Points, in no order, along strands that fork and pass close to each other.
(in the rows, 128 means zero)
Two points are linked if the straight distance between their rows is under 122. Some points are linked to none.
K_853: [106 174 132 138  96 107 168  84 106  87 185 119 107 139 152 165 116 129
 149  58 136 132]
K_166: [128 133 178 160 147 123 163 145  86 189 126 189 113 143 124 146 154  91
  88 138 121 143]
K_943: [122 139 130 176 183 190 144 203 149 223 100  99 144 145 129 114 111 118
  86 152  98 141]
K_415: [113 136 119 100 124  84 151 152 102  61 132  78 115  40 156 140 128 170
 149 107 141 106]
K_33: [126 142 166  84 134 138  89 141  97 177 110 163 172  97  96 139 152 123
  88 153 116 147]
K_330: [168 115 108 191 157 208 136 159 128 192  90  85 164 131 148 115 111 165
  74 172 105 124]
K_564: [153 176 100 131  84  95  73  50 214 114 187 142  38 127 133 165  80 154
 159  81 154  90]
K_185: [127 106 129 172 109 146 101 142 100 174 113 189 156 150  62 121 132 126
 117 148 123 146]
K_448: [ 84 145 152 169 165  99 144 157  98 131 158 140 109 108 129 159 146  97
 152 104 123 111]
K_930: [107 121 123 113 152 163 120 115 125 168  93 105 120  68 154 156 128 124
 140 203  83 117]
K_161: [163 144 127 137 185 158 177 134 106 125 132 128 143 103 132 158 136 119
 131 108 125 167]
K_16: [131 111 150 181 166 171 142 202 153 199 139 145 122 107 146 148 116 121
  86 161 111 148]
K_294: [ 94 120 134  96 150 141  99  90 117 151 134 133 127 136  70 124 157  84
 162 157 163 120]
K_121: [ 53  80 132 119 145  87 124 146 141 105 120 128 112 132 118 110 167 140
 185 149 168  99]
K_469: [123 142 158 179 175 160 128 191 151 141 116 164 142 133 181 149 141 150
 109 178 140 144]
K_675: [109 119 154  89 141 119 103 130 155 127 155 120 139 107  92  76 127  85
 145  93  96 156]
K_870: [ 74  76 102 127 142 130 139 135 133  69 127 136 126 106 148  73  83 181
 136 101 131 128]
K_621: [146 134  80 172 105 108 162  64 142 126 117 166  89 195 123 131 130 144
 151  96 121 122]
K_877: [144 110  96 116 158 168 118 164 149 128  98  94 146 100 174 161  99 125
 110 209  97 104]
K_358: [119 191  90  99 131 127  98  98 186 107 126 129  73 158  81 150 129 102
 143  81 171 133]
K_401: [122 113 110 141 173 125 127 122 106  93  72 148 139 120 155 118 131 174
 134 175 135 103]
K_642: [ 97 109 150 181 142 126 160 158  93 115 111 100 135  87 116 127 160 117
 136 117 145 101]
K_699: [133 152  97 130 129 159 144 191 126  89 114 108 126  92 167 147 150 145
 118 211 119 102]
K_726: [132 117 192 158 128 160  89 173 122 202  91 127 124 158 143  64 128 135
  79 193 109  97]
K_959: [106 102  79 131 164 121 134 191 109  83 143  62 153  44 170 122 115 197
 123 207 134  71]
K_304: [ 87 131 120 158 149 138 126 178  72 154 101 147 189 117 129 149 137 144
  76 126 113 109]
K_548: [162 117 169  96  96 166 100 139 100 187 112 129 164  81 128 144 115 135
  99 161  91 156]
K_298: [190 136 160 103 139 131 173 160 134 157 152 144 172 164 127 135 108  91
  97 147 139 169]
K_45: [104 139  85  84  55  71 104  96 142 113 153 104 108 163 120 161 103 119
 162  90 131 103]
K_295: [138 116 160 141 112 160 125 185 150 189  73 151 195 131 133 107 149 135
 106 145 116 148]
K_867: [117 119 145 128 104 142 149 164 158 129 124 112 130 131 117 158 138 101
 142 156 100 148]
K_346: [116 130 104  82 148  40  98 112 121 105 139  91 100 108 108 125 136 146
 150  50 123 114]
K_660: [120  97 118 119 166 113 108 120 124 134 157 126 155 123 103 110 166 129
 177 146 170 104]
K_767: [118 116 154 129  94 130 184  99 100 147 102 134 119 131 162 121 184  96
 129 129 137 126]
K_339: [158 132 108 150  78  92 126  33 170 128 133 151  76 202 120 175 113 117
 154 116 123 109]
K_785: [142 136 183 177 128 202  66 153 123 173 117 118 138 131 174  95 137 155
  39 203  97  93]
K_963: [ 79  74 128 113 147 133 136 113 119 126 122 108 163 121 158  63 112 144
 130 112 111 131]
K_111: [159 125 173 137 147 164 159 203 182 123 112 118 125 119 199 113 117 152
 110 154 121 150]
K_900: [ 70 102 115 164 160 126 140 189 107 101 134  94 146  87 132 126 127 181
 125 151 145  77]
K_855: [116 121 131 144  77 114 132  81 141 116 125 127 148 113 108 106 121 143
 181 134  75 156]
K_938: [148 130 150 158 115 164 113 158 156 159 128 201 161 139 100 121 119 145
 109 139  97 172]
K_884: [149 125 147 137 103  89 152 103  93 116 191 103 122 139 137 164 100 112
 135 107 137 157]
K_392: [138 105 130 110  92 128 113 131 117 143 162 144  98 145  65 145 133  67
  89  96 123 161]
K_439: [174  89 157 129 144 114 117 131  88 123 145 150 140 136 145  72 136 126
  92 166 133 159]
K_857: [158 132 132 142  87 149 147 108 122  90  69 138 153 159  71 119 119 101
 113 116 123 161]
K_732: [ 88 112 133 108 137  95 146 181 155 110 136 118 123 137 166  87 139 147
 177 180 152  97]
K_753: [201 111 159  91 113 113 119 108 118 134 142 168 126 142 106  74 148 117
 106 115 106 162]
K_528: [140 120 113 112 128 115 130 102 143  77 128  90 119 192 124  86 130 118
 151  67 172 127]
K_866: [163  85 126 174 172 166 130 179  97 140  84 114 150 133 165 108 127 125
  82 154 123 112]
K_883: [ 92 157  84  79 162 112 151 107 146 105  82 129 119  99 107 127 137 113
 150 123  95 100]
K_724: [133 131 142  84 100  99 181 122 111 146 145 103 121 103 146 118 147  55
 121 108 110 136]
K_313: [173 135 165 173 131 135 155 134  88 119 156 102 103 108 105 152 121 104
 131  80 135 172]
K_30: [ 72 131 119 130 175  94 134 116 128  96 140 163  98 122 107 169 147 111
 130  95 166 106]
K_260: [131 174  92  97  84 141  86  84 203  89 158 119  83 142 111 177 119 105
 128  53 195 104]
K_297: [148 126 111  78  91 105 108 111 102 151 147 111 121 149 112 134 165 164
 189 106 141 164]
K_736: [140 142 120 106 144 133 172 142 127 125 132  79 138  76 163 110 139  71
 133 158  97 105]
K_84: [172 132  71 123 141 123 156 100 126 110 119 137 121 186 127 140 122 101
 170 124 111 131]
K_386: [ 99 120 115  93 137 109 155 108 136 103 145 147 121 133 126 190 138  80
 115 138 176 124]
K_842: [113 122 140 116 152 159 108 110 150 129 151 186 132 113 128 148 106 136
 121 126 109 168]
K_989: [189 159 140 146 117 156 189 113 120 122  79 149 133 145 113 154 149 115
 130 105 129 167]
K_808: [115  60 133 131 127 107 123  93 109 132 109 147 147  91 133 113 125 120
 114  89 114 133]
K_581: [166  97 144 103 148 109  98 191 131 153 135  95 150  84 150 118 163 127
 119 173 127  98]
K_969: [132 196 114 114  77 102 101  72 195  87 169 101  63 133 136 151  99 140
 140  73 185  61]
K_248: [136  94 140 159 144 138 132 162 153 125 129 115 174  31 178  91 132 165
  92 145  83  85]
K_683: [100 149 100 119 113 150 122 145 121  61 136 113 113 167 110 119 118 116
 146 110 152 146]
K_409: [ 76 129  90 131 172  71 126  96 132 103 133 119  88 109 103 132 126 164
 155  66 154 104]
K_801: [118 132 112 110 139 114 104  97  77  73  84 151 119 116 116 116 148 176
 163 143 157 120]
K_328: [140 120 136 124  95 131 111  65 155  95 111 144 150 164  92 102  96 114
 148 114 111 155]
K_271: [100 167  86 108 139 117 125  70 162 105 125 109  77 119  78 161 135  91
 162 118 117 113]
K_554: [160  99 101 160 141 115 117 111 116 138  97 154 145 133 143 137 116 149
 147 203 106 129]
K_34: [105 151 112 108 114 129  99  28 164 143 155 146  86 152 136 136 107 142
 138  54 138 145]
K_876: [113 110 144 106 109  71 104 118 134  70 125 156 108 146 160 126 121 139
 117 102 135 112]
K_745: [ 49 142 105 134 151 117 108 207  92  86 138 118 102 116 120 134 116 166
 140 138 127 106]
K_856: [134 152 132 149 129 166  99 181 172 137 125 118 180  86 189 133 115 178
  83 157  89  73]
K_778: [181  98 127 156 154 137 170 116 139 129  98 140 122 183 119 128 115 103
 147 189 120 135]
K_942: [145 121 161 156 139 112 128 132 131 124 128 153 168 139  93 100 183 133
 183 130 132 119]
K_678: [137 135 106 133 101  79 142  79 187 145 156 116 131 189  96 168 113  81
 110  67 171 120]
K_869: [101 131 125  98 138  84  82 121 134 143 168 125 122 143 102  98 106 107
 149  50 109 131]
K_465: [113 137  98 101 160 138 127  66 143 142 153 173 100 119 111 120 121 124
 117  74 116 174]
K_134: [126 135 102  95 135 110 162 173 123  59 122  97 134  69 155 145 124 113
 127 149 121  94]
K_441: [ 91 152  97 114 123  95 157  78 102  95 148  89  84 101 115 120 102 201
 177  44 159 113]
K_348: [167 140 113 103  68 117 100  78 161 166 138 132 120 191  66 133 132  99
 133  82 153 122]
K_819: [102 168 118 169 114 164 125 196 108 145  99 123 198 123 180 164 119 161
  65 166 112 101]
K_739: [157 166 114 153  77  91 102  66 194 125 142  95 105 216 140 162  66  96
 122  58 172 117]
K_473: [120  89 170 116  64  95 127  94  89 134 127 138 141 105 124 131 132 141
 149  96  91 148]
K_688: [144 144 128  98  53 135 143  84 139 173 141 108 125 162  87 136 132 117
 173 102 147 160]
K_673: [120 112 125 111 154 157 120  88  98 139 106 119 110  97 112 127 164  91
 130 178 115 144]
K_654: [151 151 185 161 110 172  98 154 113 193 100 111 155  89 135 152 115 146
  55 180  96 121]
K_362: [158 131  88  87 113 143 106 124  79 107 139 124 137 115 124 103 162 173
 168 137 135 149]
K_123: [132 110  84 115 137 154 144 182 134 123 170 127 174 112 161  98 114 168
 130 149 114 138]
K_379: [118 139 184 116 135 112 160 146 105 154 120 161 129 131 169 121 186 121
 117 157 117 114]
K_191: [156 140 139 118 162 151 119 145  99  83 141 134 116 173 140  84 123 124
 124 137 141 156]
K_749: [162 120 180 153 113 155 144 166 138 185  55 128 129 176 127  78 136 119
 102 187 116 147]
K_370: [170  74 164 169 128 163 119 178  99 131 123 146 152 147 155  82 110 121
  60 165 142 139]
K_483: [ 91 151 127 146 147 130  91 195  87 113 140 147 144 131 128 127 116 153
 108 127 109 141]
K_105: [174 157 120 136  92 107  98  33 174 162 182 131  57 138 144 134 107 134
 150  62 144 139]
K_461: [110 151 129  88 122 118 177 105 102  81 153 100  98  83 134 135 129 160
 148  69 144 148]
K_87: [105 106 135 125 113 144 100 127  88 166 114 133 138 175  66 129 116 101
 139 165 149 145]
K_677: [124 177 117  99 110 140 140 101 129  98 155 137 132 172 103 166  96  77
 127 139 159 153]

Follow the links from the first point to the second, and from the first to the third. Name the last point that the two ways share.
K_938; K_745; K_370: K_30
K_785; K_30; K_767: K_134
K_642; K_963; K_564: K_461
K_724; K_866; K_942: K_134
K_883; K_548; K_346: K_938

A fork is a point with three links. Follow the links from the first point to the second and name the forks in between, in order.
K_699; K_439: K_134 K_461 K_409 K_30 K_683
K_856; K_677: K_900 K_30
K_857; K_736: K_461 K_134
K_767; K_785: K_134 K_294 K_938
K_877; K_959: K_134 K_461 K_409 K_30 K_900
K_883; K_673: K_938 K_294
K_370; K_33: K_439 K_683 K_30 K_409 K_461 K_134 K_294 K_938
K_409; K_111: K_30 K_683 K_439
K_675; K_439: K_409 K_30 K_683

A fork is a point with three links, a tip a point with one. Leave the first point through the second and follow the links. Name the first fork or tip that comes.
K_271; K_358: K_938
K_842; K_465: K_883
K_739; K_678: K_339
K_853; K_884: K_870
K_870; K_963: K_461
